Each scene shows the same named points in several views. A view is turned or mirrored, and shifted as a whole, has a little noise and may leave points out.

Scene 1
View 1
z403: [ 12   5  -6 -19  -1  10   8   7   2 -37   6 -22   6 -17 -15  25  -4 -33
   4   2  33  14]
z955: [ 12   8  11 -26  10   0   6  22   0 -25   5  -9   2   1  -5  -2   5 -21
   0  -6  22  22]
z31: [ 13   0  47  -8  20   9  -3  14 -11   0  19  -3  16  13  24  -2   9  -6
 -34  20  32  36]
z568: [ 11   3   3 -19   5   6   5  12   1 -28   5 -15   6  -7  -7  12   2 -23
  -2   1  27  17]
z607: [ 25  33 -24  22   2  11   0 -16  16   2 -24 -29 -24   8  27   5 -21  26
   9  27 -26 -51]
z222: [ 16  30  10 -22  18 -12   3  31  11  -6 -15  -1 -26  25  12 -40   4  14
  13 -19 -20  -5]
z323: [ 23  24  13  -2   4  12   1   7   2 -10   7 -21  -7   1  12   9  -9  -7
 -13  18  16   4]
z652: [ 24  35  -2   0   6   4   0   7  11  -4 -10 -19 -24  12  17 -10 -11  14
   2  11 -13 -20]
z9: [ 13   4  35 -12  16   7  -2  16  -7  -7  14  -7   9   9  15  -1   6 -10
 -23  12  27  27]
z401: [ 11   3  -8   2  14   5   1  -6   6  -5 -15 -13   0  12  19   0  -1  13
   6  12  -7 -19]
z148: [ 17  14  33   3  18   8  -4   7  -3   8   6  -6  -1  18  31 -10   2  11
 -23  22   8   7]
z358: [ 18  26  14 -14  16  -4   2  22   9  -2  -8  -4 -19  20  17 -29   1  12
   3  -4 -10  -1]
z929: [ 16  19 -13  -7  12  -2   3   9  13 -10 -21 -12 -18  13  13 -16  -3  14
  19  -3 -20 -25]
z683: [ 18  18  28  -6  18   4  -4  15   1   4   2  -5  -5  19  26 -18   3   9
 -14  10   3   8]
z171: [ 10   1  21  -4  22   2  -2   7   2   4  -5  -2   4  21  29 -17   7  15
 -11  11   0   2]
View 2
z683: [ 16  20  16  -8 -11  -6  -2  10   7 -21   2 -21 -22  -2  -1 -27   3  24
 -26   2  -2  -5]
z148: [ 24  24  20  -9  -4 -23   1   9   4 -32   6 -25 -17  -2  -4 -38   4  32
 -29  -5   8 -11]
z607: [  1 -36  -1   7  25 -25  22 -14   7  -9  -4 -17  30   0 -11 -25  32  35
   2  25  20 -36]
z31: [ 28  46  32 -14 -10 -21 -15  13  -9 -25  11 -13 -57  12  -8 -44  -3  23
 -39 -25  -8   4]
z652: [  0 -17   6   4   5  -2   4  -2   7  -6 -10 -17   0   0  -6 -20  17  26
 -17  16   3 -17]
z401: [  5   2   8  -6   9 -21   9  -6   1  -7  15  -8 -11  -3  -9 -23  21  19
   6  16   1 -11]
z222: [ -7   2   2  -6 -20  27  -1  10  21  -4  -7 -20 -13 -18   6   2   3  13
 -14  31 -15   2]
z171: [ 14  27  15 -13  -8 -15   3   6   7 -23  15 -18 -23  -9  -2 -24   5  22
 -12   8  -2  -2]
z929: [ -7 -11   0  -2   3   1   7  -5  11   2   1 -11  -2 -10  -3  -8  19  17
   4  29  -5 -11]
z568: [  3  10  18  -4   9  -7 -17  -3 -18  17   6  10 -59  20 -14 -26  19   6
 -12 -10 -20   3]
z9: [ 19  33  25  -9  -8 -14 -16   9  -9 -14   6  -8 -54  12  -8 -36   4  18
 -32 -16 -10   3]
z955: [  2  16  17  -6  -3   5 -19   3 -11  13   2   5 -60  13  -8 -20  11   5
 -16  -3 -24  10]
View 3
z955: [ 19   8  38  28  -7  -9 -22  32  24 -33   5   0  -8  -7 -17   3 -33 -24
 -25 -13 -16  14]
z9: [ 15  -1  29  11 -13 -14 -11  -2  24 -19   3  12 -16 -10 -30  14 -35 -38
 -23 -17 -11  25]
z148: [  7  -9  10 -10  -7  -7   8 -13  20 -11  -1   7 -21 -16 -24  19 -22 -17
  -9 -12  -4  19]
z358: [ 10   0  19  -2   2   1  13  22  17 -37  -1 -18 -15 -10 -11  14 -15   6
   7 -12   3   5]
z607: [  0 -23 -24 -16  12  15   5  24  15   9  -4   2 -22 -21  20   6  18  48
  -8  19 -16 -10]
z683: [  8  -3  16  -1  -3  -4   5   7  20 -25  -1  -4 -18 -13 -18  16 -19  -7
  -5 -13  -2  13]
z222: [  8   7  26   1   6   4  26  32  15 -55  -2 -35 -13 -10 -12  14 -16  15
  22 -20  13   0]
z171: [  5  -3  21 -11  -5  -4   9  -5  16 -14  -5  -3  -2 -14 -16   8 -14 -14
   3  -6  -5  16]
z929: [  7  -2  13   0   7   7   4  37  13 -24  -4 -17  -3 -13   6   1   2  22
   2   5  -9  -4]
z652: [  7  -9  -3  -1   4   6   5  25  20 -17   1  -6 -26 -14   0  14  -5  26
  -6  -1  -6  -1]
z323: [ 13  -8   7  11  -6  -5 -16  15  25 -12   5  13 -29 -13 -13  14 -21  -6
 -28  -6 -16  11]
z568: [ 19   4  32  29  -8 -10 -30  33  25 -21   5   9  -7  -7 -12  -2 -26 -23
 -36  -5 -24  13]
z403: [ 22   2  28  39  -8  -9 -44  44  27 -16   7  16 -10  -7  -7  -5 -26 -19
 -49   0 -34  11]
View 4
z955: [-32  15   4  -1  -5 -10 -28   9 -28  -1   2 -12   3 -36 -10  15  21  -9
 -26  19  -7   9]
z171: [  8   7  -2 -16   7 -18  -7 -14 -21  -9   0 -11   6  14  -4  16  19  -8
  -2  12   2   3]
z403: [-36   6  -1  -8 -24  -2 -49   2 -25  11  -8  -6  -7 -55  -6  -3   5  -7
 -40   7 -15  15]
z683: [ -3   9  -2 -12   9 -12  -2 -13 -26   1   5 -14  15  12   1  16  18  -6
  -1  20  -8   6]
z9: [-12  16  -8 -19  -6  -5 -22  -5 -41 -11   2 -19  15 -13  10  14  30 -10
 -21  33 -10  17]
z323: [-19   6  -5 -11  -8  -4 -20 -12 -25  14  -2  -9   8 -14   3   3   5  -6
 -16  12 -16  13]
z652: [-16  -4   5   1   8 -11   0 -21  -5  28   2  -1  10   9  -7   1 -13   2
   5  -6 -15  -2]
z31: [ -2  18 -16 -29  -6  -4 -20  -9 -51 -18   2 -25  20  -4  17  18  39 -11
 -19  41  -9  21]
z607: [  6 -22   2 -10   1 -12  -3 -41   8  43 -10   9   1  23  -7 -19 -40   2
  11 -29 -19  -4]
z401: [  4  -6   2 -13  -1 -18 -17 -19  -7   7  -9   1  -6   3 -11   1  -5  -8
  -5  -9  -1   0]
z222: [-23  11  19  19  27 -23  11   4   1   9  15  -4  10   6 -28  27  11  -1
   7   3   2 -11]
z358: [-17   9  11   7  17 -19   4  -5 -10  10  10  -6  12   7 -15  18   9  -3
   5   9  -5  -3]
z929: [-11  -3  13   6  11 -22  -5 -11   6  18  -1   4  -4   2 -24   8 -11  -2
   2 -13  -3  -8]

Which points are out of place in each view (at most two, in the order of its rows)? Write - if all are in place.
view 1 | -
view 2 | z148
view 3 | z683, z222
view 4 | z323

Scene 2
View 1
z907: [ 30   6 -10  22   5 -12  34  13  18  16 -12 -13  -4  -7  16  18  10   2
   0   9  -5 -21]
z520: [  3  40   3  18  30   9 -38 -43 -21  34  59  15 -23  28  -9   1   5 -28
 -16 -45  -7  23]
z504: [ 15  22   8  26   9  -7  21   0   5  20  -1  10  -6   3  16   5  11  -9
   2 -16  -6  -9]
z330: [ 23   9 -19  13   8  -2  18  -6  13  26   1 -12 -11   2   3  13  10  -6
   6  -3  -9  -3]
z884: [  7   9 -18   4  14  -6  17   5  12  20  15  -5 -11   6  -6  -2   4  -5
  20   0  -7 -17]
z258: [ 27  11  -2  22  -4  -1  45   0  20  25 -34   3  -4  -4  24  12  17  -5
  14 -11 -12  -1]
z362: [ 10  11  -9  15  23 -24   7  22   4   6  37 -11  -7   3  -5   4   0   1
  -3  16   5 -43]
z35: [ 28   9 -19   8  -3  14  31 -22  21  40 -27  -3 -11   3  12  13  16 -11
  21 -22 -20  23]
z609: [ -3  23   9  19  21 -15   9  13  -1  10  28  14  -8   9   2  -9   3  -8
   6 -10   1 -29]
z259: [ 10  16 -11  12  21 -10   0   1   2  17  32  -5 -12   9  -5   4   3  -7
   0  -3  -2 -16]
z254: [ 23  11 -14  12   1   8  28 -14  18  33 -18  -2 -11   2  11  10  14  -9
  16 -17 -16  11]
z954: [ 27  23   2  28   5   5  13 -23   5  32  -8   6 -11   6  19  17  16 -15
  -6 -28 -13  19]
View 2
z330: [ -8 -13  -1  -1  10   0   4  -1 -11  -1   5   3  -3 -17  18   2  11  -8
   8  -6  32 -12]
z504: [-19   4   0   5  16  -9   4   4   6 -12   7   0  -4   4  10  -9   6 -20
  21  -4  19 -27]
z884: [-10  -4  -1  -3  15  11 -10 -13  -2  -5   0  -9   7  -9  10  20   4  -1
  10  -3  29 -15]
z35: [ -7 -13   5  -9  15  -3  12  -2 -12   1 -17  24 -32  -7  40 -18  12 -18
  15   4  36   3]
z259: [-16   3  -2   9  11   7 -12  -2  -6   0  10 -22  13 -15  -5  15  10 -13
   4 -14  22 -18]
z258: [-10 -12   0  -9  16 -15  20   0   3 -17   3  26 -16   3  35 -14   4  -7
  29   7  31 -26]
z254: [-10 -11   3  -6  14  -2   8  -2  -8  -2  -9  16 -21  -5  31 -10  11 -16
  15   1  32  -6]
z954: [-22   4   5   8  14 -12   9  14  -6   0  -1   4 -21  -1  16 -28  16 -38
  14 -10  20 -12]
z520: [-36  31  10  29  14  13 -27  18 -16  25 -12 -45 -14  -9 -20 -14  26 -68
 -14 -33   5  13]
View 3
z35: [ -6 -31 -39 -20 -15 -32  18  18  15   0  16  18  -2   4   1   7 -38   5
  -2   3   0  -5]
z520: [ 13  -6  13   0  20 -21  42 -17 -22 -36  36  11  32 -74 -23   0  -2 -10
  -5  40  19 -13]
z258: [  4 -21 -35 -15 -19 -23  -8   2   4   9  20  -3 -11  20   4  16 -45   7
  -4  -2 -20  -1]
z259: [ 14   6   0  -2  13 -16  11 -15 -10  -8  10  -8   7   0  -2   9  -5 -12
   8  29 -11  -1]
z609: [ 19  22   9   4   2  -6   4 -19 -22  -7  20 -25   5   1   3   7  -7 -10
  -3  25 -16  -5]
z907: [ 10 -14 -26 -14   3 -24 -19 -15   2   9   4  -9 -12  35   2  25 -30  -2
  10  10 -32   8]
z330: [  5 -14 -19 -12   7 -26   9  -4   5  -2   5   4   0  11  -1  12 -18  -7
   9  18 -11   2]
z362: [ 21  20   9   3  25 -12  -3 -30 -15  -3  -2 -22   2  23   1  15   6 -17
  16  35 -25   6]
z884: [  7   9  -7  -4   3 -17  16  -2  -1   0   2  -6   0  18   7   5  -5 -11
   7  24  -8  -2]
z954: [  8 -26 -22 -15  -6 -27   6  -8  -7 -11  33   6   6 -26 -11  14 -38   4
  -7  11  -5  -5]
View 4
z609: [-12 -28 -18   0   9  -6  10  -7  -8   3  -7   9  -1 -15  12  -6   5  -2
  -8  14  11 -19]
z520: [ 45  12 -16 -37  26  29  19 -15   0 -28   5  25 -41 -10  39 -54 -12   8
 -21  10  29 -24]
z954: [ 16  17 -20  -3   6  -1  12 -12  16  24   1   1 -24  21  29 -20 -13 -20
 -21   3  25   6]
z362: [ -7 -36   0   1   6  -3 -11  21 -14 -17 -15  12  10 -11  -8  -5  15 -14
 -19   2   0 -10]
z254: [  3  15 -12  12 -14  -7  -8 -16  28  18  -6   9 -13  35  20 -16  -6 -32
  -8  12  10   8]
z330: [  6   2  -4   7  -9  -3 -14   1  16   3  -9  12  -7  24   9 -14   0 -30
 -15   5   7   7]
z504: [ -2  -5 -18   5   4  -8   8  -7   6  21  -4   1  -9   9  17  -7  -4 -17
 -16   7  15  -1]
z259: [  6 -15  -4  -5   4   4  -6   4  -1 -15 -10  17  -6  -1   7 -18   6 -13
 -15   8   7 -10]
z35: [  6  27 -10  13 -21  -6  -9 -22  38  23  -5  10 -19  46  25 -19 -10 -37
  -7  15  11  13]
z884: [ -7 -13  -4   7 -10  -4 -14  -6  10  -9 -12  20  -1  10   6 -14   6 -21
  -5  17   0  -8]
z907: [ -8 -11  -6  18 -10 -15 -12  13   8  22 -12  -3   5  23   0   4   3 -36
 -19  -3   5  14]
z258: [-10   7 -17  20 -14 -19  -2 -11  22  41  -6  -4  -5  34  16   2  -6 -34
 -11   8  11  15]

Which points are out of place in each view (at most two, in the order of its rows)? Write - if all are in place.
view 1 | z954
view 2 | -
view 3 | z259, z907
view 4 | z609
